Each row is a point on a landscape with many peaks, with its height.
A climber steps from a point to whichever of its 2 nearest points has the largest rise for the distance, and stops where none of them is higher. Distance is the straight distance between rows; heights are no part of it.
kode (h 769): [-0.66  0.50  0.02  3.11 -1.98  1.51 -0.09 -1.03  2.91  2.47  2.35 -0.56
 -1.99 -0.99 -1.41 -0.32  1.77  2.74  3.73 -0.20  0.33 -4.09  0.17  2.52]
niram (h 515): [ 2.95  2.44  0.65  2.06 -0.25  2.49  2.30 -0.06  5.46  1.32 -0.12  0.73
 -1.27 -3.38  2.20 -2.09  0.29 -0.45  1.51 -3.27 -2.30 -2.77 -3.34  4.70]
Zes (h 665): [ 0.99  0.57 -1.65  1.49 -1.51  0.20  2.35  0.79  1.67 -1.51  1.43 -0.02
  0.83  1.46  0.55  0.66  1.39  0.63  1.52  3.25  0.08 -1.25 -2.30 -0.04]
nis (h 164): [-1.01 -1.35 -4.96  1.21 -1.03 -1.08 -2.45 -1.75 -4.16  2.72 -0.07  1.33
 -0.89  1.27  0.90  1.27  1.90  0.04  1.85  1.69 -1.16 -1.73  2.13 -1.22]
Rom (h 150): [-0.94 -0.77 -3.69  1.96  0.18 -0.97 -3.20 -1.90 -6.66  2.63 -1.64  1.46
 -2.14  2.65 -2.54 -0.01  0.42 -0.30 -2.39  3.30 -0.60 -3.13  2.38 -2.31]
tad (h 633): [-0.27  2.87 -0.39 -0.89  1.57 -0.17  0.93 -0.76  0.97 -4.18 -4.15 -2.36
  4.41 -0.35  2.10  1.99 -0.05 -1.11 -2.41  1.66  0.49  1.83 -3.82 -0.28]
gozum (h 589): [-0.07  2.29  0.50 -0.47  1.89  3.59  2.97  2.19  2.28 -4.15 -3.74 -3.64
  5.38 -0.99  2.79  0.45  0.55 -2.37 -3.79  3.08 -0.75  2.51 -3.66  0.45]
kida (h 44): [-0.16  0.04  2.90 -1.55  0.46  1.31  1.59  2.40  3.75 -2.00  2.23 -1.12
  3.54  0.76  2.27 -0.98 -1.45 -2.30 -0.65  2.65  2.28  0.65 -1.92  1.19]
zof (h 318): [ 0.16 -0.30  0.02 -0.09  1.51 -0.55 -1.06 -1.28  0.54 -3.89 -1.10  0.09
 -2.81  1.41 -0.11  3.11 -2.30  2.50  0.16  0.18  1.32  2.62  2.84 -2.15]
Bavap (h 484): [-2.02  1.20 -2.39  0.26  1.48 -0.95 -0.36 -0.03  0.88 -0.10  0.74  0.93
 -1.47  1.94 -2.36 -0.22  2.26  3.60 -3.61 -0.52  0.34 -0.62 -0.59 -1.48]
Zisot (h 584): [ 0.75 -0.92  2.26 -0.11  1.26 -1.33 -2.36 -1.99 -6.23 -2.72 -2.35  1.12
 -2.64  2.51 -2.54 -0.16 -1.58  3.21 -3.86 -1.37  0.85  1.72  6.22 -1.87]
bal (h 427): [-2.11 -0.83 -3.54  0.15  1.38 -0.60  0.60  0.89  0.43 -1.79 -3.65 -1.76
  2.91 -3.90  1.53 -2.98  4.16 -1.79 -5.43  0.95  0.38  0.93  0.53 -1.56]
gole (h 541): [ 1.39  2.27 -0.99  0.88 -0.40  1.71 -1.05 -1.30  4.53 -0.37 -1.14 -1.79
 -0.30 -4.91  1.22 -1.15  0.48  0.54  0.05 -3.35 -1.60 -1.99 -2.30  4.19]
Ges (h 602): [-1.58 -1.07 -2.23  1.44  1.51 -2.44 -2.03 -3.26 -5.89 -3.37 -2.87  0.50
 -1.89  3.11 -1.22 -0.35 -1.82  1.04 -5.15 -0.72  0.92  0.73  5.97 -1.41]
tozu (h 240): [ 2.63 -0.17  0.43  3.33  0.57 -0.05  3.39  3.86  2.75  1.24  0.53  0.70
  1.67 -0.10  2.66 -1.67 -0.71 -3.45  3.66 -2.27 -0.60 -3.32 -1.81  1.36]
Kufe (h 730): [ 0.58  3.08 -1.91 -0.42  0.39 -1.98  2.51  1.15  2.66 -2.70  0.99 -1.29
  3.10 -0.78  1.48  0.77  0.85  0.77 -1.42 -2.19  1.99 -0.62 -4.39  1.71]
notir (h 472): [ 0.15  0.98 -0.67 -1.06  1.36  0.17 -1.69  2.90 -1.58  0.77 -3.79 -1.63
  3.12  0.47  2.43 -0.72  0.97 -4.89 -2.54  3.78  0.07  0.84 -2.44 -1.51]
Mok (h 767): [-2.55  1.31  2.55 -2.25 -0.97 -1.50  5.97 -3.41 -2.64  3.22  3.12  2.49
 -4.71  1.37 -2.89  3.43 -1.29  3.64  2.68 -2.06  2.28  3.90  1.25 -1.82]
nudap (h 506): [-1.41 -0.22  1.86 -4.38  0.61  0.40 -2.72 -1.89 -1.71 -3.53 -2.65 -1.05
  0.57  1.41 -0.13 -0.36 -1.38 -1.71 -4.60  0.45 -1.61  4.66  2.20 -0.20]
lugeb (h 760): [-0.64  2.13  1.66 -2.56 -0.27 -1.77  2.28 -2.50  0.32  1.90  3.90  1.47
 -2.86 -0.68 -2.69  3.44 -2.69  2.04  1.63 -4.60  2.06  2.23 -2.32 -0.38]
dun (h 674): [ 0.45 -1.14  1.43  1.89 -1.65  0.18  4.20  1.53  0.86  3.19  3.33  0.84
 -3.43  0.35 -1.42  1.48 -0.57  1.27  5.43 -0.49  0.72  0.47  1.43 -2.14]
lek (h 206): [ 1.80 -2.14 -3.48  2.45  1.31 -1.27 -0.65  2.16  0.04  1.10  1.59 -0.56
 -0.99 -0.56 -1.32 -2.04 -1.34 -0.09  4.78 -3.48 -0.21 -1.80 -1.62 -0.98]
Gevo (h 101): [ 0.47  0.60 -0.56 -1.36 -1.37  0.01 -3.29 -0.56  0.75  3.14  1.68 -2.70
  0.04 -0.62 -0.20 -1.10 -0.03 -2.70  3.56 -1.38 -0.17 -1.70 -1.55  2.86]
Zeko (h 603): [-0.93  1.04  3.48  1.79 -1.32 -0.14  0.99 -1.33 -1.50  1.48 -0.66  1.06
 -1.39  3.87 -0.03  5.91 -1.53  2.32  1.53  0.58 -0.18 -0.06  3.95 -2.10]
Zot (h 139): [ 0.51 -1.17 -0.53  1.15 -1.19 -0.68 -3.71 -1.03 -5.05 -0.90 -2.27 -1.11
 -1.35  1.73 -1.96  0.19  0.11 -1.75 -1.58  4.67  0.78 -2.81  2.32 -1.65]
Tigon (h 224): [ 3.46 -1.40 -1.94  3.58  1.05 -1.62  2.74  3.88  0.93 -0.40  1.07  0.13
  0.00  1.19  0.42 -3.55 -1.29 -2.33  3.61 -3.94 -0.52 -2.99 -3.01  0.79]
sobo (h 569): [ 0.57 -0.71  5.42 -1.65  1.43  0.46 -0.71 -0.74 -4.72 -3.73 -2.92  1.77
 -1.41  2.49 -1.83  0.38 -1.53  2.36 -4.55  1.28  0.27  3.68  4.99 -2.15]
Sunir (h 446): [-0.79  1.01 -3.87 -1.99  1.03 -0.02 -0.35  1.85  0.13 -1.15 -3.14 -4.41
  2.94 -2.99  1.95 -3.27  3.66 -2.44 -4.81 -0.94  0.65  1.48 -1.76  1.00]
faf (h 574): [ 1.61  2.36 -0.83 -0.08 -0.36  1.70 -0.47 -0.48  2.80 -1.94 -2.72 -2.77
  0.36 -2.44 -0.62 -2.15  3.41 -0.01 -1.06  0.47 -1.80 -0.27 -3.76  2.16]
nezaf (h 409): [-2.63 -1.92 -3.15 -0.58  1.97 -2.08 -2.51  0.46 -0.81 -0.58 -1.93  0.22
  1.69 -3.35 -0.40 -2.90  3.42  1.04 -3.52 -0.65 -0.14  0.84  0.93 -1.08]
Fad (h 652): [-2.98  0.50 -2.54  1.54  0.89 -1.97 -2.26 -5.67 -4.65  0.80 -1.24  2.67
 -2.62  2.66 -1.55  0.65 -0.98  4.53 -0.85 -0.65  0.52  0.52  4.43  0.81]
veb (h 680): [-4.10  0.10 -4.11  0.25  0.16 -1.21 -2.70 -5.83 -3.25  0.79 -0.67  2.48
 -0.33  0.02 -1.57 -0.37  1.85  5.58 -0.79 -1.37  0.43 -1.21  1.73  2.19]
vif (h 509): [ 2.48 -0.88  0.12 -0.45  1.47  1.70  0.26  3.37  1.24 -1.38 -3.20 -2.64
  5.04 -2.01  4.23 -3.25 -1.16 -5.57  0.44  1.94  0.07  1.26 -2.63  1.82]
mesi (h 93): [-0.72  1.01 -0.22 -2.57 -1.99  0.43 -1.23 -1.16  1.88  3.30  5.45 -1.34
 -1.33 -0.97  0.70  0.12 -2.22 -2.19  3.52 -2.22  0.93 -0.55 -1.65  2.80]
tumo (h 717): [ 2.14  1.77  3.21  0.37 -0.86  1.85  4.19  3.49  2.76  1.70  1.84 -0.13
  1.49  1.52  0.80  1.00 -1.20 -2.51  2.12 -1.04 -2.82  0.81 -3.67  0.23]
Nulit (h 86): [-0.67 -0.15 -2.57 -1.47 -1.09 -1.07 -0.29 -0.16  0.38  0.63  5.03 -1.18
 -2.62  2.16 -0.67  0.25 -1.41 -0.64  1.45 -1.77  1.37  0.23 -0.24  0.19]
fol (h 573): [ 0.87 -1.41 -2.73 -0.26 -0.64  1.73 -3.53 -0.53  0.59 -1.07 -3.89 -4.50
  0.45 -3.72  1.59 -2.00  1.07 -3.55 -0.81 -0.09 -3.07  0.63  1.93  0.65]
Lazib (h 87): [-2.42 -0.43 -0.42 -0.70  0.58 -1.58 -0.59  1.92  0.07  6.43  3.30  0.03
  0.33  0.22 -2.59 -2.05  0.84 -0.96  2.47 -2.62  1.01 -0.98 -2.32 -0.32]
rugu (h 551): [-0.02 -0.39  3.84 -3.36  0.37 -0.66  0.83 -0.36 -4.75 -0.98 -0.26  3.97
 -1.14  3.55 -1.40  0.57 -0.34  2.21 -1.34  2.03  0.49  3.91  2.66 -2.87]
Sani (h 336): [ 2.20 -1.76  0.22  1.45  1.23  1.25  0.17  1.57  0.39 -2.09  0.14  1.13
 -3.51  1.49 -0.33  1.75 -1.47  1.61  0.65  3.40  0.30  1.63  2.97 -4.52]
Roke (h 71): [ 0.10 -1.77  2.00 -0.45  0.41 -1.29 -0.18  0.28 -0.26  1.46  0.31  3.42
  0.17 -0.44 -0.82 -0.19  1.08  1.43  2.30  2.78  1.16  1.17 -0.89 -2.46]
Dobir (h 636): [-0.22 -0.37  4.38 -1.61 -1.22  0.59 -1.43 -1.79  2.57 -1.02  1.56 -0.11
 -0.45 -2.23 -0.63  0.91 -0.47  2.77  1.26 -0.52  1.14  0.06  0.99  2.01]
ritip (h 706): [ 0.94 -0.79 -1.78 -0.26 -0.72  0.65  0.33  1.27  1.99 -1.29  0.29 -1.59
  3.14 -4.06  4.25 -3.91  1.62 -1.48  0.48 -0.64  0.98 -1.81 -1.17  5.27]
Gakom (h 486): [-0.18  0.23  0.33 -3.65 -0.03  1.07 -2.70  0.64 -2.41 -3.15 -3.04 -4.41
  1.54  0.23 -0.48 -2.05  1.34 -3.78 -5.63  0.82 -2.01  2.56  0.15 -0.65]
rufo (h 498): [ 0.67  0.79  0.25 -0.13 -0.80 -0.38 -0.81  2.84 -3.28  1.32 -1.04 -0.06
  1.64  2.45  0.32  0.94  1.18 -3.47 -2.48  3.92 -0.40 -1.59 -0.49 -2.31]
zel (h 191): [-0.38 -2.58 -3.80  2.05  0.21 -1.94 -0.91  1.11 -2.02  2.17  2.28 -0.04
 -0.55 -0.49 -0.15  1.35 -1.57  2.02  4.10 -2.92  0.41 -1.21  1.69 -1.78]
tek (h 721): [-0.04 -0.10  0.96  3.32 -2.77  1.12  4.27 -0.59  3.33  2.46  4.30  0.50
 -2.88 -0.75 -1.27  0.78 -0.07  2.35  4.92 -1.00  0.77 -3.00  0.11  1.76]
tagef (h 609): [-0.99  0.31  1.43 -1.82 -1.28  1.26 -1.89 -0.71  3.19 -1.16  1.18 -1.13
 -0.03 -1.91 -1.13 -1.55  2.54  2.07 -2.28 -0.53  0.25  0.21  0.19  2.44]
tig (h 663): [-1.47 -0.05  3.35 -1.39 -2.68  0.36 -0.64 -2.68  1.02 -0.31  2.99  0.83
  0.56 -0.13  0.91  2.81 -0.80  2.04  2.09  2.11  2.34 -0.87  2.52  1.89]
Fipev (h 737): [ 1.16 -1.91 -1.42 -0.41 -1.67  1.21 -0.70  2.00 -1.46 -3.39 -0.43 -2.66
  2.56 -0.54  2.24 -0.67  0.91 -2.73 -1.78  2.86 -1.55 -0.50  1.08  0.12]
dil (h 785): [ 2.00  0.88 -0.28 -0.67 -1.64 -0.14  4.06  1.22  3.11 -3.56  3.49 -0.13
  2.03 -0.84  1.96 -0.14 -0.84  0.12  0.75 -1.50  0.89 -0.90 -3.58  3.07]
rifis (h 528): [-1.38  0.63  0.96 -1.07  1.67 -3.20  0.72 -1.53 -2.24 -0.97 -0.82  4.10
 -0.72  3.93 -1.87  0.51  0.11  1.86 -2.89  1.97  1.60  2.61 -0.61 -3.03]
Faku (h 641): [ 0.36  4.10 -1.62  1.27  1.81  1.49  1.03  3.01  2.20  0.92 -2.84 -3.85
  2.09 -0.22  1.62 -2.36  4.22 -0.85 -3.87  0.23  3.27 -1.36 -3.60  2.01]
muneb (h 467): [ 0.56  1.62  0.10 -1.88  0.21  1.71 -0.47  1.80 -0.59 -4.03 -3.02 -6.14
  3.53 -1.57  0.70 -2.92  2.26 -4.31 -4.62  1.02  0.13  1.67 -2.10  1.39]
rasu (h 576): [ 0.38  2.71  0.20 -1.94 -0.23  1.89 -1.03  0.24  0.75  0.00 -2.75 -1.23
 -0.24  0.85 -0.91  0.14  3.22 -0.76 -3.47  1.67 -3.47  1.72 -2.77 -0.20]
Lobis (h 772): [ 4.55 -1.81  1.09  2.70 -0.98  3.10  1.78  3.80  1.28 -1.87  0.46 -0.68
  0.52  2.02  2.66 -3.68 -2.11 -4.77  2.37  1.90 -1.83 -2.45 -0.17  2.64]
vosel (h 476): [ 1.00  0.35 -0.91 -1.02  1.18 -1.39 -0.66  2.47  1.34  1.21 -1.05 -0.39
  3.32 -0.84  3.04 -0.61 -0.22 -3.88  1.33  1.77  1.09  1.27 -3.72 -0.57]
duki (h 539): [ 1.13 -0.55 -1.74 -0.46 -0.16  2.87 -1.66  0.39  0.99 -1.52 -4.24 -5.22
  3.20 -3.99  3.59 -3.19  0.31 -5.45 -0.09  2.18 -1.07  1.49 -1.20  2.01]
tora (h 463): [-1.63  1.43 -0.62 -0.61  0.99 -1.45  0.13 -2.48  1.47 -2.82 -1.34  1.21
  0.31  0.18 -1.37  0.77  2.49  3.75 -3.11  0.64  0.66  0.84 -0.92 -0.57]
Punur (h 353): [ 0.54 -2.40 -0.22  2.66  2.56 -0.36 -1.71  1.70 -0.86 -0.06 -0.54  1.82
 -3.57  0.59 -3.15 -0.04 -0.74  1.97 -0.87  1.96  1.45 -1.38  3.16 -4.84]
dedi (h 552): [-1.95  1.42  2.65 -1.97  2.36  4.12  1.16  0.88  2.04 -3.12 -2.38 -1.98
  4.01  1.77  0.24  1.00 -0.93 -1.76 -5.67  4.99 -1.19  3.11 -1.51 -0.71]
teze (h 732): [-2.76  0.98  2.06  0.06 -1.41 -1.59  3.25 -2.41 -2.23  2.96  2.63  2.33
 -2.60  2.54 -4.23  1.35  1.72  3.88  1.97 -0.85  1.74  0.11  0.15 -1.02]
sata (h 54): [-2.47 -1.30  2.76 -1.69  2.11 -0.40 -0.92  1.71  2.65 -2.27 -1.36 -0.29
  3.55  0.28  1.40 -0.35 -0.90 -1.92 -3.50  3.27  2.48  1.48  0.13 -0.81]
Bokem (h 664): [-2.47 -0.14 -1.93  3.99 -0.08 -1.90  0.54 -1.78 -5.10  3.12 -0.25  3.39
 -1.61  3.62 -3.09  2.09  1.52  3.95 -0.62  0.18  0.14 -2.51  3.65 -2.63]
faza (h 128): [-1.28 -1.13 -1.24  1.58  1.00 -1.23 -5.00 -1.23 -1.99 -0.18 -2.41 -1.88
 -0.74  0.07 -2.46 -1.35  0.16  0.26  0.23  1.41  1.86 -2.42  1.39  0.02]
bol (h 462): [ 3.70 -1.56  0.08 -0.10  0.42  3.10  2.63 -1.76  4.60 -4.48 -1.13  2.51
 -0.45 -5.33  3.62 -2.70 -2.97 -1.03  2.57 -1.51 -3.27  1.01 -1.45  4.08]
Vik (h 689): [ 0.78  2.34 -0.12  0.76 -0.11 -0.86  3.96  0.08  4.90  2.31  3.78  1.17
 -1.79 -1.41 -0.85  0.84 -2.34 -1.44  2.98 -4.23  0.91 -0.80 -4.95  1.00]
gabi (h 613): [ 0.28 -1.38 -5.10  0.44  0.18  0.40 -3.31 -1.72 -0.06 -0.97 -1.87 -2.35
 -1.84 -2.56  0.01 -0.45  0.78  0.94  0.60 -1.88 -2.72  0.44  1.14  0.17]
zuro (h 368): [ 0.40 -3.79 -0.43  1.01  2.15 -1.24 -2.20  1.16 -3.14 -0.54 -2.51  3.42
 -1.77 -1.53 -1.28 -0.91  0.69  2.00 -2.32  3.39  0.26  0.38  3.81 -5.28]
bav (h 670): [ 2.52 -0.82  0.15  1.43  0.30  1.87  2.46  2.34  3.92 -2.50 -1.13 -0.49
  1.33 -1.60  4.20 -4.48 -0.28 -3.22  0.16 -2.16 -1.21 -2.78 -0.24  5.07]
liku (h 840): [ 4.08 -2.28  1.91  1.22 -2.12  3.18  0.31  3.67 -1.03 -0.69  1.29 -1.85
  0.13  1.99  0.93 -0.29 -1.88 -3.14  2.73  2.33 -3.40 -0.71  0.82 -0.57]
miget (h 640): [-1.37 -0.96  2.91  1.87 -1.69 -0.30  2.27  0.05 -1.22  5.22  2.14  0.48
 -2.86  1.55 -1.88  4.01 -0.41  1.28  3.63 -1.28  0.01 -0.20  3.69 -2.48]
bani (h 657): [ 0.26 -2.05 -1.96  0.93 -0.41  0.18 -2.70 -0.05 -0.63 -1.57 -2.43 -1.75
 -1.15 -0.49  0.76  2.13  0.02 -0.30 -1.41  0.91 -1.79  0.19  4.02 -1.76]
nogi (h 276): [ 0.85  0.08 -0.70  1.23 -0.78 -1.15  0.85 -0.29  2.40  2.11  0.95  0.10
 -0.63 -2.22  1.44  4.37 -2.30  0.54  3.90 -3.53 -1.31 -1.04 -0.08 -0.65]
nutez (h 724): [-1.53  1.86 -0.70 -0.25  0.74 -0.79  1.91 -0.49  3.01  3.25  4.92 -0.29
 -1.86 -1.39 -3.34  0.78 -2.12  1.48  2.39 -6.26  1.37 -0.93 -3.73  0.49]
selo (h 110): [-0.31 -0.06 -1.39 -1.63 -0.16 -0.68 -4.09 -2.05 -0.55  0.67  1.16 -1.85
 -0.25 -1.95 -1.54 -0.75 -0.45  1.22  3.09 -2.44  1.30 -1.32 -1.56  2.11]
Bonep (h 94): [-3.66 -0.73  0.05 -0.88  1.11 -1.61 -2.12 -0.71 -1.66  6.06  3.17 -1.09
 -0.88  0.99 -4.23 -0.60 -1.53  0.86  3.56 -4.02  2.17 -0.72 -0.82 -0.64]
las (h 524): [-0.23 -0.01  1.19  2.38 -0.23 -0.43  0.49  1.38 -4.07  1.43 -1.23  1.80
  0.27  3.16 -0.13  3.25  0.64 -1.13 -3.18  3.47 -1.35 -2.28  2.06 -4.07]
tob (h 63): [-1.01 -2.08  4.11 -2.40  1.51 -1.35 -2.17 -0.20  0.01 -0.81 -1.39  2.75
  1.75  0.17 -0.96 -0.23 -0.38  0.79 -0.60  3.27  2.09  1.96  0.71 -1.96]
pob (h 729): [ 2.17  1.08  0.70  0.26 -2.09  0.25  5.11 -0.34  2.49 -2.07  4.06  1.54
 -0.07 -0.10  0.10  1.37 -0.85  0.89  3.97  0.42  0.49 -0.17 -3.64  1.13]
tuz (h 119): [-0.19 -1.23  1.25 -2.78 -0.50 -0.35 -5.65 -2.11 -1.83  0.43 -0.50 -1.04
 -1.31  0.21 -2.01 -1.15  0.12  0.21  1.36  0.49  0.91  0.31  1.85  1.10]
dazud (h 605): [-0.81  3.96  1.40 -0.40  0.89  1.55 -0.73  3.12  1.51  1.63 -1.95 -2.69
  1.03  1.56 -0.23 -0.70  3.16 -1.87 -5.39  0.39 -0.42 -0.72 -1.92 -0.22]
Ber (h 718): [-3.52 -0.04 -2.63  1.68 -0.88  0.30 -2.37 -2.74 -0.40  3.09  1.90  0.46
 -0.79 -0.65 -2.25 -0.14  1.78  4.53  1.98 -0.45  0.45 -3.08  0.68  1.44]
Dolez (h 685): [ 0.22  4.46 -0.46 -0.36  1.65  0.11  1.37  1.46  4.39 -1.23 -2.29 -2.55
  3.05 -1.03  2.63  0.83  0.84 -0.97 -2.39 -0.79  2.12  0.13 -4.51  1.92]
Goris (h 698): [-1.75  1.31  1.15  1.24 -1.04 -2.27  2.42 -2.53 -4.84  3.56  0.28  3.18
 -1.49  4.59 -3.85  1.62  1.93  3.65 -1.23 -1.28 -0.31 -0.07  1.71 -1.39]
famo (h 624): [-1.00 -0.62 -2.01  2.68  1.17 -2.11 -2.46 -3.91 -7.48  0.95 -2.56  3.47
 -3.52  3.91 -1.36 -1.37 -2.00  1.25 -3.93  0.42 -0.46  0.43  5.85 -1.47]
zuze (h 672): [ 2.84  1.81  1.62  0.99 -0.16  1.39  5.40  1.35  5.10  0.80  2.02  1.82
 -0.62 -0.28  1.68 -0.14 -3.18 -3.72  3.35 -2.09 -2.09  0.12 -4.88  1.69]
sov (h 775): [ 2.51 -0.58  1.46  0.89 -1.83  1.79  1.18  4.07  0.70  3.14  1.46 -0.64
 -0.80  1.89 -0.17  0.88 -0.15 -2.54  1.92 -0.52 -3.33 -0.46 -0.08 -1.85]
tuvel (h 394): [-1.70 -2.26 -0.14 -1.44  1.65 -1.92 -3.86 -1.28 -2.83  0.35 -3.05  2.07
  0.64 -1.14 -0.64 -1.36  1.50  0.78 -4.33 -0.28 -0.60  2.12  3.87 -1.38]
fev (h 102): [-1.66  1.43  1.22 -2.62  0.58 -1.58 -3.28 -3.86 -1.42  2.80  1.16  0.14
 -0.79 -0.95 -3.02  0.75 -1.57  2.13  2.77 -3.25  2.00 -0.22 -1.78  1.21]
mak (h 382): [-0.67 -2.75 -0.93 -2.18  1.05 -1.31 -2.38 -0.10 -3.23  0.68 -0.66  3.83
 -1.86 -0.90 -0.06 -1.04  1.10  2.48 -1.67  0.32 -0.60  3.10  3.95 -2.96]
nol (h 786): [ 3.23 -2.74  1.97 -0.08 -1.79  3.28 -0.85  2.94 -2.98 -3.24  0.31 -1.83
  2.28  0.58  0.59 -0.80 -0.66 -3.11  0.85  4.76 -1.76 -1.02  0.75 -0.44]
rup (h 719): [ 2.23 -0.58  0.84  1.97 -0.47  4.35  1.96  3.37  3.74 -1.71 -0.27 -0.94
  1.64  0.03  3.79 -3.95 -0.09 -3.92 -0.28  2.42 -2.32 -1.55  0.39  3.31]
pineg (h 561): [ 0.73  0.83  2.41  3.43 -1.11  0.86  0.83  1.10 -0.01  1.09 -1.33  0.35
 -0.31  2.99 -0.71  4.45  0.34  0.78 -0.05  2.34 -2.29 -1.40  1.43 -2.98]
kopo (h 525): [-1.57  0.49  4.65 -3.08  1.52  2.86 -1.38 -0.78  0.57 -2.51 -2.05 -0.25
  1.75  1.70 -1.03  1.81 -1.55 -0.57 -4.62  2.20 -2.70  3.89  1.21 -0.43]
lom (h 505): [-0.94  0.85 -2.15  0.73  1.83 -1.76 -0.68 -1.68 -2.75 -1.20 -0.98  2.06
 -3.05  3.79 -3.44  0.42  0.83  2.87 -3.88 -0.52  0.61  0.81  1.54 -2.60]
tanu (h 749): [-0.25 -1.60 -2.14 -1.22 -1.27 -1.27 -0.12  1.03  0.33 -0.71  4.13 -0.27
  2.05 -1.94  1.52 -3.09  1.82  1.00  0.72 -1.89  1.79 -1.98 -0.61  3.34]
Fena (h 176): [-1.16 -1.48 -2.35 -0.09 -1.01 -2.53 -0.56 -2.20 -3.96  2.44  0.01  2.54
 -0.72  0.40  1.30  3.01 -0.40  1.20  2.79 -0.31 -0.08  0.48  2.82 -1.77]
viv (h 434): [ 2.26 -1.19  0.13 -0.28 -0.09  1.89  0.93 -0.94  3.87 -1.74 -0.44  0.83
  0.11 -3.89  3.21  1.47 -2.23 -0.18  2.12 -0.27 -1.93  1.11 -1.41  1.29]
vasu (h 297): [ 0.95  1.13 -0.05  1.80 -0.01 -0.60  0.38 -0.58  2.48 -1.84 -0.98 -0.99
 -1.45  0.74  0.92  5.26 -2.48  1.51  2.01 -0.98 -0.42  0.12  0.40 -1.84]
dobo (h 696): [-1.59 -0.11  2.53 -0.56 -3.06 -1.50  2.64 -1.21  0.66  0.97  4.61  1.54
  2.08 -1.72  1.75  2.46 -0.07  1.65  2.83 -0.41  2.93 -1.51  0.48  1.55]
bimaz (h 796): [-0.72  2.16  3.03 -2.87  0.08 -1.79  2.39 -3.43 -2.49 -0.09  1.77  3.22
 -3.03  1.79 -1.36  3.55 -2.26  3.99  1.81 -1.41  2.36  3.91  0.61 -1.10]
tizi (h 79): [-1.12 -0.57  0.33 -2.41  0.26 -2.18 -0.57  0.72 -0.42  3.34  2.09  2.37
  0.10 -0.01 -1.98 -1.03  1.35  0.52  1.47 -0.82  0.66  1.28 -1.90 -1.11]
gofe (h 257): [ 0.37 -0.02  0.03  2.92 -0.64 -1.28  3.19  2.25  2.69  4.08  1.48  0.55
  0.87 -0.94  1.70  1.64 -0.11 -1.42  4.00 -2.05 -0.37 -1.99 -0.91 -0.57]
Reb (h 731): [-0.64 -1.81 -0.77 -1.34 -2.51 -1.00  1.43 -0.81  0.30  1.58  5.99  1.91
  0.79 -3.21  0.90 -0.66  0.33  1.80  4.14 -1.78  2.54 -1.84 -0.11  3.09]
los (h 487): [ 3.38  1.11  1.80  0.08 -0.17  3.65  3.28 -0.82  5.75 -1.67 -0.24  2.92
 -0.56 -4.43  4.29 -3.19 -2.44 -2.58  1.14 -2.89 -3.13 -0.64 -2.71  5.88]
fizi (h 694): [-0.01 -1.08 -1.07 -1.70 -0.57 -0.36 -1.42  0.90 -0.28 -1.64 -0.20 -0.53
  0.45  0.30  1.61  0.74  0.39 -1.10 -1.64  0.25 -1.34  1.12  1.04 -0.98]

Where does a climber stop that starts at each point below?
vif: liku
Bavap: kode
tagef: tanu
Roke: selo
muneb: dil
Tigon: dil
bol: dil
tuz: dil
rufo: kode
Ges: kode
